Points on a hilly landscape, in no order, each with its height.
A ball rolls from a point to the lowest of its 2 nearest points, and stops where none of them is lower. Distance is the straight distance between rows; heights are no part of it.
datir: [ -2,   4,  -8,  -7,  13,   2,   6,  12,   9,   6,   1,   3, -12,  -1,  -6,
 -11, -10,   1,   7,   9, -10,   7,   0,  -3,   1,  -4,  20,  -7,   3,  16,
  -6,  -1, -19,  13, -10,  10, -15, -19]  height 412
rige: [ -8, -11, -18,  11,  -6,  17, -19,   9,   0,   1,  -3,  19,   6,  11,   3,
  12,  -6,  14,   3,   6,   9,  26,   2, -10,   1,  22,  -6, -13,   8,  28,
   1,   5,  11,  -8, -13,  -5,  -5, -23]  height 321
Dosel: [ -6, -18,  -4,  10,  -1, -19,   0,  -4,  -6,  -7,   0, -17,  -3,  -7,   0,
  15,   5, -17, -14,   3,   0, -30,   6,   3,   4, -19,  -2,  14,  -1, -22,
  -5,   2,  -7,   0,   9,  -7,  -1,  16]  height 334
vuk: [ -6,   3,   2,  -4,  -3,   8, -21,  -5, -10, -14,  -6, -12,  16,   6,  22,
   2,   7, -13,  -4, -11,   0,  15,  -7,  -1,  -5,  12,  -7,   4,  21,  14,
  11,  16,  10, -13, -14,  -9, -10,  -5]  height 487
fudab: [ -7,  12,  -2, -14,  -7,   9,   7,   0, -13,  -5,   7, -10,  10,   8,  19,
   4,  -7,  -6,   9,  -8,  -1,  22,   1,   7,  10,  -6,  13, -10,  -3,  13,
 -11,  -5,   0, -12, -14,   6,  -3, -13]  height 513
zaz: [ 19,   7,   7,   1,   8, -11,   0,  -3,   6,   8,  -8, -14,   1, -13,  -7,
 -12,  12,   1,  12,  11,  -6,  -1,   3,  -8, -13,  10,   1,   0,   2,  -9,
  -9,  -2,   4,  15,   9,  -3,  -5,   1]  height 473
mev: [ -2,  -1, -27,  24,  -2,   7, -13,  -6,  -4,   0,  -6,  -3,   4,  16,  15,
  16,   5,  -2,   5,   2,   6,  18,  -3,  -7,  -2,  13,   3,  -8,   5,  17,
  10,   1,   4, -10, -12,  -5, -16,  -5]  height 406
dugin: [ -6, -25, -15,  16,  -7,   1, -11,  -6,   1,   4,   5,  27,   3,   8, -11,
  13, -10,  -1,   1,   6,  11,  -3,  11,  -8,   8,  14,   4,  -1,  -2,   8,
  16,  -1,   3,   4, -10, -19,  -7,  -9]  height 261
rim: [ 13,   6,  15,  15,  -1,   7,   7, -10,  -3,   0,   4,   6,  -6,   8,   6,
   2,  -8,  12,   5,   1,   3,   5,  15,  -8,   6,  12,   2,   1, -19,  -5,
   0, -18,  19,  -2,   5,   7,  18,   6]  height 514
kebe: [ -2,  -8, -10,  -1,   4,  15, -18,  10,   0,  -3,   0,   8,  -6,   6,  -2,
   1,  -9,  15,   6,   6,  -7,  22,   1,  -3,   2,  14,  -3,  -3,  10,  21,
   8,   7,   4,   5, -18,   1, -16, -26]  height 348
tar: [-13,  -3,  -8, -14,   5,  -5,   7,  20,  12,  -2, -11, -11,   4,  -6,   9,
   4,  11,  -8, -20,  -6,   8, -13,  -1, -10,   7, -14,   2,  -6,  -1,   4,
  -5,  -8,  15,  12,   4,   1,  -4,   9]  height 286
gasi: [  2,   2,  -2,  -3, -11, -10,  17,  -7, -11, -16,  19,  -4,  -6,  -3, -12,
   3,  10,  -7,   8,   6,  -9,  -6,   2,  10,  10,  -6,  12,  14,  -7, -12,
   0, -16,  -4,  -6,  -2,  21,   2, -13]  height 577
lasas: [  1, -16,   2,  34,  -6,   0,  10,  -3,  -2,   6,   0,  25,  -2,   6,  -3,
   6,  -7,  21,   6,  20,   1, -10,   8, -12, -11, -10,  -1,   0, -16,  -1,
   6,  -4,  10,   1,  -9,   7,   8,  -7]  height 553
Dib: [-21,   0,  -5, -20,  -5,   5,   7,  11,  17,  -6,  -4,   1,  15,  11,  20,
   3,   4, -12, -28, -11,   7,  -1,  -9,  -7,   6,  -5,   0, -17,   0,  19,
  -9,  -4,   7,   2,   2,   2,  -5,  -3]  height 340
Loso: [  6,  -2,  -2, -17,  12,  -1,  10,  10,  -1,   6,  -3,  10, -17,  -8, -10,
  -9,   1,   7,  -4,  -1,  -9, -15, -17,  22,  -4, -21,   1,   2,   2, -15,
   2,  17, -14,   9,   5,   5,   2,   1]  height 256
luvis: [  2,   6,  -3,  -5,   5, -15,   3,  -3,   5,   0,   5, -12, -13,  -7, -14,
  -4,   8,  -3,  -1,   0,  -7, -18,   1,   1,  12,   8,  -3,   5,  -9, -23,
   6, -10,  -8,  14,  24,  -5,  -8,  12]  height 516
Div: [  1,   8,   7,   5,   1,  -9,  -2, -13,  -1,  -7,   2,   7,  14,   6,  15,
  -4,   5,  -2,   2, -17,  -1,  -8,  -1,   2,   5,   2, -23,  -6,  -9,   0,
  -5, -11,   3,   0,   8,   7,  -3,   3]  height 435
vekuv: [  6,   8,  11,  11,   4,   7,  12,   2,  -6,  10,  -4,  17,   5,  10,  10,
  -4,  -7,   4,  -5, -19,  -3,  -2,  -6,  10, -18, -16, -13,  -6,   9,   7,
  -8,  15,  -8,  -2, -10,  15,   8,  -1]  height 157
Leg: [ 21,  12,  15,  -8,  -2,  -4,   0,  -2,  10,  -1, -17,   2, -15,  -7, -24,
  -8,   0,  13,  -3,   5,  -2,  -6,   2,   9, -14,  20,  -8,   7,   1, -18,
   3,  -5,   8,   5,  18, -14,   9,  17]  height 434
Zele: [-11, -14,  -6,  -1,   3,  -8,  16,  15,   2,   9,  -4,  -9,   1,  -4,  -5,
   7,  14,  -3, -13,  -3,   5, -19,  -1,  -5,  -3, -28,   0,   1,  -6,  -8,
  -6,  -3,  -2,   8,   6,   9,   7,  13]  height 230
deg: [  8,   7,   2,   4,   1,   6, -10,  -4,  -1,  -8,   7,  -2, -13,  -5,  -9,
   2, -10,  -2,   8,  -3,  -2,  14,  12,   2,   9,  26,  12,   7,  -3,   2,
  15,  -9,  15,   8,  -4, -23,   3,   9]  height 194
Viba: [-20,  -8,  -5,  -2,  -7,  -7, -11, -11,  -1, -24,   9,  19,   5,   9,   8,
   7,  -6, -12, -24,  -2,   2,  -5,  -4,  -1,   9,  -8,   2,   0, -15,  10,
  10, -19,   7,  -1,  10,  -7,  -8,  -8]  height 425
regu: [ -1,   6,   2,   1,   5,  -1, -11, -14,   4, -17,   0,  -1,  16,   4,  22,
   1,   1,  -2,  -4, -17,  -2,   4,  -3,  -1,  -2,   7, -17,  -6,   6,   4,
   1,   6,  12,  -7,  -9,   0,  -6,   1]  height 462
zike: [ 32,  11, -10,   7,  28,  -9,   1, -14, -15,   6,   7, -21, -16,  -3, -14,
  -5,   7,   7,  20,  -2,   5, -14,  -3,  16,   9,   4, -22,  11,   2, -24,
   5,  14, -23,  -4,   8,   3,   4,   5]  height 325
sofon: [  6,  -5, -13,  25,   3,   6,  -7, -10,  -5,   8,  -2,  -6,  -5,   4,  22,
  22,  -4,  14,   3,  15,   1,   0,  12, -18,  -4,   5,   8,  -6,   4,   0,
  14,   2,  22,  -9, -17,  -6,   2,  12]  height 354
Keta: [  7,  13,   6,  -6,   7,   5,   0,  -2, -10,   9,   4, -13,   6,  -4,  15,
  -8,   6,  -6,  11, -10,  -1,  -5,  -8,  17,  -1, -10, -19,  -5,   5,  -5,
  -8,  18, -15,  -5,  -4,  13,   3,  -1]  height 228
dadap: [  6,  -7,  -9,  -3,   7,  -6, -19, -18,   3, -15,   5,   0,  21,  -1, -10,
  -8,  16,  -5,   9,   0,  -6,   6,  -2,  -8,   2,  20,   1,  -2,   1,   5,
   6, -11,  -7,   9,  10,   2, -23, -25]  height 526
Vef: [  1,  10,  16,  -1,  -2,  -6,   6,  -3,   9,  -3,  -7,   1,   9,  -6,  11,
  -6,  17,   1,   2,  -5,  -8, -15,  -4,  -3,  -1,  -4, -36,  -8,  -6,  -7,
  -5,  -8,   9,  -5,  10,   9,   8,  13]  height 404
Sol: [ -9,  -2,  -5,  -4,  -2,  -3,   9,  10,  15,  14,  -7,  -7,   6,  -1,   7,
   3,  -4, -12, -15,   5,   6,   3,  -3,  -5, -12,   1,  15,  -5,   8,  13,
 -15,   2,  -4,  11,  -1,  -6, -11,   0]  height 464
pavos: [ -5, -15,   2,  -3, -16,  -5,   8,   3,   4,  -4,  -1,  14,   7, -12, -23,
   0,  14,   3,   8,  14, -12, -11,  -6,  -2,  -7,  -3,  -7,  12,  -3,  -7,
  -4, -16,  -6,  -2,   3,  19,  -1, -14]  height 623
fope: [ 15,  14,  13, -13,  -3,  -6,  -3,  -6,   3,  -2,  -3, -14,  -7, -11,   0,
 -11,   4,   6,  12,  -2,  -3, -11,  -1,   9,   1,   0, -24,   3,  -9, -16,
   1,   1,   4,  -1,  12,  -2,   3,  11]  height 367
vuzis: [ -3,  -7,  21,   5, -13,   8,  -9,   2,  -7,   7,  -7,   9,  10,  -4,   4,
   4, -12,   3, -15,   6,  -3,   1,  10,   6, -27, -13,   3,   6,  21,  -1,
   2,  27,  10, -13, -15,  -4,  18,  10]  height 227
Zuto: [ 13,  -1,   6,  29,  -7,  -2,   2,  -7,  -6,  -5,   1,  12,  -1,   8,  -5,
  11,   0,  20,  14,   8,   0,  -1,  19,  -8, -10,   1,  -8,   8, -15,  -4,
   8, -12,  16,  -4,  -6,  12,  16,   0]  height 534
bogu: [ -7, -10,  -5,   7,  -1,   7,  -8,  -6,  -2,   2,   7,  12,  -3,   0,   5,
   9, -19,   3,  -5,  11,   4,  -3,   8,  -7,   7,  10,  16,  -4,  -5,   7,
  12,  -3,  11,   7, -16, -17,   2,   3]  height 221
pev: [ 13,  10,   7, -10,   5,   3, -14, -10, -15, -20,   2, -11, -11,  -4,  -1,
  -4,   2,   2,  14, -11, -12,  -7,   5,  17,  16,  10, -15,  13,  -7,  -6,
  10,  -1,   3,   1,  -3,   0,   3,   7]  height 328
fadub: [ -3, -18,   3,  18,   1,   3,   2,   2,  10,  16,  -4,  29,   0,   5,   3,
  11, -12,  10,  -3,   2,   9,  -7,   5,  -7, -16,  -5,   2,  -4,  15,   5,
  -1,  12,   0,   1, -11,  -8,   8,   6]  height 137
sifel: [  0, -10, -14,  35,   2,  10, -12,  -8,  -1,   8, -14,  -7,  11,   3,  15,
  18,   6,   6,  -3,  14,   2,  11,   3, -18, -13,   7,  -5,  -7,  11,   8,
  15,   5,  13,  -9, -12,  -4,  -7,   2]  height 382
Zire: [-19, -21,  -9,   3,   0, -15,  13,  11,   1,   0,  -6,  -6,   7,  -3,  -3,
  21,  13, -16, -22, -11,   4, -25,   1,   2,  -2, -24,  -7,  10,   1, -17,
  -2,   1, -13,   1,   5,  -4,   4,  21]  height 283
sem: [-16, -26,  -7,  -7,  -7,  -6,  -6,   6,   5,  -4,  -3,   7,  16,  -5, -10,
  -4,   8, -17, -12,   6,  -5,   1, -11,  -8, -10,  -1,   4,  -1,  20,  18,
  -5,  -1, -21,  -6, -10,   5, -19, -23]  height 468
Zok: [ -3,  11,  -4, -19,  -1,   3,  10,  -2,  -8, -13,  12,  -7,  -5,  -4,   1,
  -1,   0,  -4,  15,  -2, -12,  12,  -5,  10,  20,  -7,  13,   0, -10,   2,
  -5, -15,  -5,  -4,  -2,   6,   0, -15]  height 541
tup: [ -5,   1,  -3,  -5,  -6,  -5,  16,  -5,   5,  -6,   9,   2,  19,   6,  -6,
  -4,  15,   4,  21,   2,  -7,  12,  -2,  -3,  -3,  -5,   3,  -7, -14,   8,
 -12, -18,  -9,  -2,   7,  25,  -6, -18]  height 566
tul: [ 24,  19,  -8,  -4,  15,   0,   5,  -6, -13,   2,   8, -22,  -5,  -6, -12,
  -7,  13,   6,  31,  -4,  -2,  -3,  -3,  14,   7,   8, -17,   4,  -8, -13,
  -1,  10, -14,  -7,   3,  11,   0,   0]  height 296
mez: [ -4,   1,   0,  -6,  -9,   8,  26,   8,   2,  -4,   2,  17,  10,   8,  -8,
 -13,   9,   5,  15, -10,  -4,   9, -14,   9,  -1, -13,  -1,  -7,  -9,   9,
 -12, -16, -15,  -5,   7,  31,   4, -15]  height 582
zoti: [ 18,  -1,  12,  21,   4,   4,   2,  -4,  -7,  14,  -9, -11,   3,  -3,   6,
  10,   5,  13,   5,  14,   5,   0,  14,  -7, -29,  -1,   4,   1,   5,  -7,
  -7,   4,  18,  -7,  -1,   0,  17,  14]  height 568
Lopab: [  5, -12, -13,  19,  16,   3, -13,  -9,  -6,  12,  -8,  -5,  -9,   0,   5,
  18,  -9,  15,   4,  21,   2,   3,  13,  -9, -11,   0,  19,  -4,   8,   4,
  10,   8,   2,   1, -13, -14,   1,   5]  height 327
vubuv: [ 22,  26,   3,   5,  14,  -7,  13,  -2,  -1,   6,  -4,  -8, -18,   0, -18,
  -5,  -6,  14,  13,  -2,  11,  -6,   1,  17,   3,   4, -14,  -2, -13, -23,
  -2,   0, -10,  -5,  19, -11,  11,  10]  height 390
nafu: [-14,  -7,  -5, -15,  -2,  -2,  17,  21,  -4,   4,  -8,  -9, -23,  -6, -11,
   5,  -6,  -5, -15,  -7,  11,  -7,  -7,  12,  10, -20,  14,   6,  -2, -14,
  -1,   1,  -6,   8,   3, -18,   8,  18]  height 350
por: [-15, -16,   9,  12, -18,  11,   3,  12,  -2,   5,  -7,  24,  10,   5,   3,
  11, -15,  -3,  -8,   3,   0,   3,  -3,   0, -25, -13,  -4,   7,  17,   4,
  -1,  13,  -6, -10, -19,  -6,   7,   1]  height 182
doz: [ -6,  -9,   0,  28,   1,  -4,  -3, -15,   0,   3,   3,  36,   6,  17,  12,
   8, -12,  -5, -20, -18,   9, -12,   4,  -5,  -4,  -4, -10,  -2,  -2,   2,
   8,   1,   1,  -1,  -2,  -2,   7,   9]  height 46
Foguz: [ -6, -11,   8,  17,  -9, -11,  16,  -3,   0,  -2,   1,   5,   2,  -2,  -5,
  11,   0,   6,   8,  22,  -4, -18,   7, -12, -12, -16,   9,   6, -17,  -6,
  -5, -19,   5,   3,  -3,  10,   3,  -6]  height 576
bobo: [  1,  -1,   7,  -7,  14,  -1, -12,  -5,  16,   3,   2,   9, -11,  -1,  11,
 -10, -19,  15, -12,  14,  -5,  -2,   3, -12,  -3,  10,   3,   2,  10,   3,
   9,   3,  14,  15,   0,  -8,  -4,  -2]  height 96
num: [ 18,   9,  12,  10,   0,   5,  -1,   2,   0,  12,  -5, -22,  -2,  -4,  10,
   1,   0,   7,   8,  11,   9,  17,  12, -10, -11,  18,  14,   2,   8,   2,
  -8,   5,  18,  -2,  -6, -11,  13,   8]  height 552
puze: [ 34,  17,   2,   8,  14,  -8,   3,  -2,  -5,   3,  -8,  -6, -16,  -4, -26,
  -2,   6,  21,   7,  -4,   2,  -6,   2,  13, -19,  18,  -8,   7,  -3, -26,
   7,   5,  -3,   0,  21, -15,   9,  10]  height 413
bilab: [ -6,  16,   9,  -9, -21,  15,  19,  15,  -1,  -2,  -3,   6,  12,   2,   1,
  -7,  12,  -1,  12,  -4,  -3,  14,  -5,  11, -15, -17,  -7,  -5,  -2,   7,
 -12,   0,  -4, -12,  -4,  22,   8,  -9]  height 559
fovib: [ -2,  -9,   7,  11, -13,  -5,  14,   8,   1,   6,  -8,  -7,  14,  -9, -11,
   3,  18,   0,  11,  27, -12,  -4,   2, -14, -19, -10,  -3,   5,  -6,  -2,
  -8, -13,  -2,   0,   3,  16,  -5, -11]  height 600
Lav: [-20,  -8, -10, -23,   6,  -5,  -4,   9,   5,  -7,   8, -23,   2, -14,   0,
  -3,  21, -15,  -1,  -6,  11, -26,  -1,  -3,  24, -15, -18,  -4, -14,   0,
   5,   0,   2,   5,   6,   6,  -3,  14]  height 438
kegel: [ 10,  15,   0,   3,   1, -11,   5,  -1,  12,   6,  -3,  -8,   7,  -4, -13,
 -11,  10,  -4,   7,  -9,   0,   1,   2,  -6,  -1,  18,  -5,  -3,  -7, -10,
  -6,  -6,  -7,  19,  22,  -5,  -7,   5]  height 490
gek: [ -9, -13,  -8,  -9,  -6, -12,   6,   0,  13, -15,   4,  10,  -6,  -7, -27,
 -11,  16,   5,   6,   6, -14, -12,  -8,  -6,   9,   0,  -3,   6,  -4,  -7,
   4, -15,  -1,  12,  19,  17,  -5,  -7]  height 648
Tata: [ -5,  -6, -17,  -9,   9,   8, -11,   5,   0,  -9,   3,  -7, -11,  -2, -11,
  -3,  -2,   1,  13,  11, -18,  14,  -2,  -6,   5,   8,  15,   0,  12,  21,
   6,  -4, -12,   1, -21,   9, -22, -30]  height 380
rizuf: [  6,   7,   5,  -8,  12,   2, -15,  -5,   5,  -2,   5, -14,  -7,  -9,  11,
  -5, -11,  -1,  -8,   6,  -2,   5,   5,  -6,   2,  19,  11,   0,   8,  -1,
   8,   0,  13,  12,  -4, -21,  -5,   6]  height 149
Fupe: [ -8,  -5,   2,   3, -10,   2, -10, -19,  -4, -13,  10,  27,  -3,   9,   4,
  -1, -17,  -4,  -9,  -9,   4,   5,   3,  -7,  17,  -1,   7,   2, -20,   9,
  10, -17,  13,  -9,   5,  -4,   5,  -1]  height 461
daluf: [  2,  18,  15, -13, -15,   9,  -3,   3,  -6,   9,  -5, -22,   8,  -4,   7,
  -5,   1,  -6,   5,   3,   3,  18,   8,  -2,  -2,  16,  13,   2,   8,   1,
 -11,   6,  11,  -7,  -8,  -9,   4,   1]  height 535
gonuv: [ -4,  20,  16, -21, -11,  13,  11,  11,   5,   9,  -5,  -4,   6,   6,  16,
 -17,   0,   6,  -2,   2,  -2,  16,  -5,   8,  -3, -13,   0,  -7,  -5,   4,
 -12,  15,   6,  -4,  -2,  19,   3,  -2]  height 536
Naba: [ 17,   7,  15, -10,  -7,  -7,   3,   6,   7,   2, -13,  -9, -11, -20, -16,
 -15,  11,  13,   7,  19,  -5, -11,  -1,   2, -22,   9,   2,  -2,   1, -15,
  -3,   4,  12,   7,  23,  -8,   8,   9]  height 454
nogi: [ 10,   6,  16,  22,  -1,  -5,   9,  -3,   0,  14, -14, -13,  12,  -8,   2,
   4,   8,  -2,   7,   0,   3,   0,  10,  -3, -24,  -4, -16,   1,   7, -16,
 -14,   0,   2,  -8,  12,  -4,  15,  15]  height 583
Nur: [ 15,  11,  12,   1,   1,   3,   3,  -2,  -4,   6,  -9,   6,  -2,  -1,  -2,
  -8,   2,   4,   2, -14,   0,   1,  -6,  12, -12,   3,  -8,   1,   9,  -2,
  -3,  14,   1,   1,  -4,   8,   6,   5]  height 187
kof: [ -5,   6,  -4,  -3,  11,  -3,  12,   4,  15,  10,  -2,   5,  -5,   5,  13,
  -7, -10,   3,  -7,   2,   1,   3,  -7,  -4,   2,  -4,   9,  -8,  -2,   5,
  -9,  -4,  -4,  17,   2,   3,  -9,  -3]  height 440
gopot: [-15, -16,  -9,  -8,  -6, -11,  -2,   1,  -2,  -6,   6, -24,  -4, -10,  -1,
   6,   8, -17,  -1,  -4,  12, -24,  -2,   7,  24, -14,  -7,  13,  -2, -11,
   0,  -3,  -3,   1,   5,  -2,  -1,  11]  height 388
depez: [ -5,   5,  -4,  -7,  -3,   0,   7,   7,  -7,   1,   5, -14, -15,  -2, -11,
  -2,  -7, -11,   0, -13,  11,  -2,  -2,  12,  21,  -1,  12,  10,  -8, -12,
  -5,  -4,  -9,   4,   5, -14,   8,   9]  height 393
Roruz: [ -3,  -1,  -6,   2,  -2,  -2,  -5, -10,   6, -11,  11,   7,  14,   8,  -1,
  -2,  -1,   4,  11,   1,  -6,  13,   5,  -9,   1,   7,   1,  -7,  -5,  15,
  -4, -13,  -4,   5,   1,  10, -17, -24]  height 545
Peze: [  2,  18,   2,  -6,  -4,  -2, -11, -13,  -7, -20,  17, -14, -11,   3, -14,
   0,  -4,  -8,  11,  -5,  -6,  11,  10,   4,  23,  22,   8,  13,  -9,  -4,
  13, -11,   2,   2,  13, -13,   0,  -8]  height 243
Fona: [ -8,  -1,  -6, -28,  12,  -7,  -3,  13,   8,  -2,   9, -17, -18, -15, -11,
 -13,  23,  -6,   6,   0,   0, -14, -12,  -1,  23,  -4, -12,  -5,  -5,  -1,
   7,  -1,  -5,  14,  13,   0,  -7,  17]  height 480
Neber: [  1, -15,   3,  17,  11,   0,   6,  -3,   5,  12,  -4,  41,  -7,   9,   5,
   0, -18,  10, -11,  -8,   3,  -8,  -5,  -3,  -1, -11,   0,  -2,  -4,   2,
   2,   2,  -6,   5,  -3,  -3,   5,   6]  height 97
nuze: [  3,  -2,   2, -13,  -7, -10,   4,   9,   6,   4,   0, -24,  -5, -19, -24,
  -6,  25,  -5,  11,  11,  -7, -13,  -5,  -1,   1,  -1,   2,   2,  -9, -14,
  -1, -10,   2,   5,  21,  -5,  -1,   9]  height 537
ran: [  0,  -3, -18,   8,   4,   6, -12,   0,  -3,   1,  -1,  -7,   8,   7,   3,
   9,   1, -15,   8,  -3,  10,  24,   3,  -7,  -8,  15,  17,  -4,  11,  24,
   0,   3,  -8,  -2, -12, -11, -20, -11]  height 426
mulok: [-14,  -4,   3,  12,   0,   1,   8,   2,   1,   1,  -5,  23,  12,   7,  12,
  10,  -4, -10, -16, -22,  -1,  -9,  -7,   3, -10, -13, -17,  -3,   5,  -1,
  -2,   4,  -8,  -9,  -8,   2,  11,  10]  height 106
Togu: [ -9, -16,  -6,  -1,  -8,  -2,  -2,  10,   5,  11, -10,  -4,   7,  -6,   0,
   0,  -6, -10, -12,  16,   0,   0,   3, -12, -17,  -8,  16,  -4,  14,  13,
  -8,   7, -11,  -6, -14,  -3, -18, -16]  height 485
kore: [ -2,   2,   0, -18,  -2,  -3,   4,  18,  10,   5,  -4, -29,  -6, -16, -13,
 -14,  19,  -2,   8,   2,  12,  -8,  -8,   3,  10,  -2,  -9,  -4,  -5,  -8,
  -4,   3,   3,  10,  16, -10,   2,  23]  height 510
novo: [-24, -11, -14, -14,  -8,   0,  -2,   2,   8, -20,   4,  12,  18,   7,  17,
   2,   0,  -6, -22,   3,   4,   0,  -3,  -3,   1, -11,  -1, -12,  -5,  19,
  -3, -14,   2,  -7,   3,  -1, -13, -13]  height 384
fuven: [  0,  -6,  -5,   4,   0, -14, -10,  -9,   7,  -6,   7,   6,  10,   2, -17,
 -12,   9, -10,   7, -11,  -3,   2,  -1,  -5,   0,  17,   1,   7,   0,  -3,
   4, -12,  -8,  16,  17,  -2, -11,  -5]  height 509
vukuz: [ -6,  13,   2, -14,   8,  13,   2,   6,   0,   6,   1,   2,  -8,  13,  19,
  -2, -27, -11, -15, -12,   5,  19,  -3,   8,  16,  -1,  16,  -6,   6,  13,
 -12,   6,  -8,  -3,  -7,  -9,  -1,  -1]  height 463
Dep: [  0,  21,  12, -17,   5,  12,   2,   9,   0,   9,   0,   0, -12,   1,   5,
 -12, -19,  -6,  -9, -18,   2,  12,  -8,  18,   8,  -2,   8,  -4,   6,   1,
  -6,  22,  -7,  -1,  -4,  -7,   4,   2]  height 486
nagu: [  6,  -3,  14,   3,  -1,  10, -15,  -5,   1,   7,  -4,   3,   5,  -1,  16,
   4, -14,  13, -16,   8,   2,   1,   7,  -6, -18,   7,   6,   1,  21,   4,
   4,  17,  18,  -3,  -7,   4,  13,   8]  height 264
vimir: [ -3,  -4,   4,  -8,  13,  13,  -7,   0,   7,   6,   5,  15, -14,  -1,  24,
  -3, -28,   6, -16,  18,  -1,  -2,   1, -20,  14,   3,  12,  -8,  -5,  11,
   8,  -9,  15,   8,  -6,  -5,  -1,  -1]  height 159
kuz: [  3,   8,  11,   9,   5,   7, -13, -15,  -4, -11,   7,  25,   0,  12,   2,
  -2, -17,   6,  -3,  -5,   6,  16,  10, -13,  18,  20,   3,  -4, -15,   6,
   5, -22,  16,  -4,   9,  -2,  14,   6]  height 488
Lavag: [ 20,  17,   5,  -9,   8,  -4,   0,  -9,  -7,  10,   9, -14,  -1, -11,   2,
 -18,  25,   2,  24,   4,  -5,  -3, -13,  12,  -7,  -4, -29,  -6,   3,  -3,
  -3,  20, -11,  -5,   5,  18,  -1,   8]  height 262
toreb: [  1,  14,  11,  -7, -12,  14, -17,   3,  -8,  -2,  -4, -24,   6,   2,  19,
   2,   1,  -5,  -3,  -7,   4,  23,   0,   4,   4,   9,   2,   4,  15,   1,
   8,  23,  13, -13, -15,  -4,   2,   4]  height 512
Vupo: [-20, -17,  -7,   8, -20,  -7,   8,   1,   0, -10,  15,  24,  15,  15, -11,
  13,  -1, -10,  -8,  -4,   0,   0,  -1,  -4,   0, -16,   8,   5,  -7,   1,
  -2, -15, -14, -10,   7,  13,  -4, -16]  height 635
ter: [ -8,  16,  12, -14, -15,  16,   6,   6,  -5,   5,   1,   4,  11,  14,  21,
   2, -18,  -6,  -9, -14,   7,  25,   3,   6,   4,  -2,  13,  -8,   5,  20,
 -10,   7,  -1, -10, -18,   2,   7,  -4]  height 489
dizet: [ 15,  16,  -6,   0,  12,  -8,  -9,  -9, -17, -16,  15,  -5, -20,   4, -18,
  -6,   3,  -2,   9,  -7, -13,   3,   3,  12,  19,  13,   0,  16,  -5, -16,
  18,   0, -11,   2,   7,  -4,   2,  -2]  height 287
tav: [ -5, -13,  -7, -22,   7,  -3,   7,  20,  -7,  -7, -12,  -3, -23, -15, -13,
   0,   0,   4, -18,  -3,  -1, -19, -11,  21,   6, -28,   9,   5,  -1, -16,
   8,  15,  -5,   3,   5,  -4,   6,  16]  height 303
tedo: [ -5, -23, -11,  13,  -5,   9, -19,   3,   0,   4,  -1,  31,  11,   7,  -4,
  15, -11,   5,   0,  -4,  10,   9,   2,  -7,  -1,   7,  -7,  -6,  15,  17,
   6,   8,  -1,  -6, -17, -11,  -6, -19]  height 294
vegom: [  0, -18,  -9,   5,   2,  -7, -10,   1,  -8,   1,   0,   3,  16,   6, -11,
   0,   6, -24,   1,  -1,  -3,   6,  -5,  -7,  -7,   9,  18,   1,  18,  19,
   1,  -1, -21,  -3,  -9,  -8, -17, -13]  height 445
nebe: [ 15,  15, -10,   1,  22, -10,   4,  -8,  -2,   6,   0, -13, -19,  -6, -14,
  -9,  -1,  16,   7,  -1,  10, -22, -10,  16,  15,  -5, -23,  -5, -11, -25,
   2,  10, -22,  -7,  24,   0,   5,  16]  height 360
difot: [  6, -12,   3,  13,   2,   5, -14,  -3,  -1,   2, -11,   8, -11,  -1,   3,
   8,  -7,  24,   2,  14,  -2,   0,   4,  -4, -15,  -1,   2,   8,  12,   2,
  10,  17,  19,  -2,  -9,  -2,   5,  -4]  height 297
metov: [  1,  21,  13, -22,  -5,  18,  -1,   4,   1,  10,   4, -15,   6,  13,  14,
 -14, -13,  -3, -14,  -9,  -1,  17,   0,  14,   8,   0,   4,  -3,   1,  -4,
 -20,  29,   3,  -5,  -9,  11,  10,   1]  height 511
seso: [-12,   2,  -1,  -5,   8,   3,   8,   1,  -3,   3,   3,   1, -10,   8,  11,
   1, -23, -10, -15,  -8,  11,   4,  -4,   8,  28,  -4,  16,  -1, -10,   2,
  -3,  -9,  -4,   2,  -4, -14,   2,   4]  height 433
zise: [-10,  -8,  -4,  -1, -16, -12,  21,   1,  -7,  -4,  15,   3,  10,   3, -12,
  10,  15, -19,  -4,  -4, -10,  -5,  -2,  -2,   9, -12,  11,  11,   2, -11,
  -5, -12, -14,  -7,   2,  18,   1,  -7]  height 607

For each start below, name the point where the ball stops.
daluf => bobo
tup => doz
metov => doz
mev => doz
Zuto => Zele
Sol => bobo
nuze => Zele
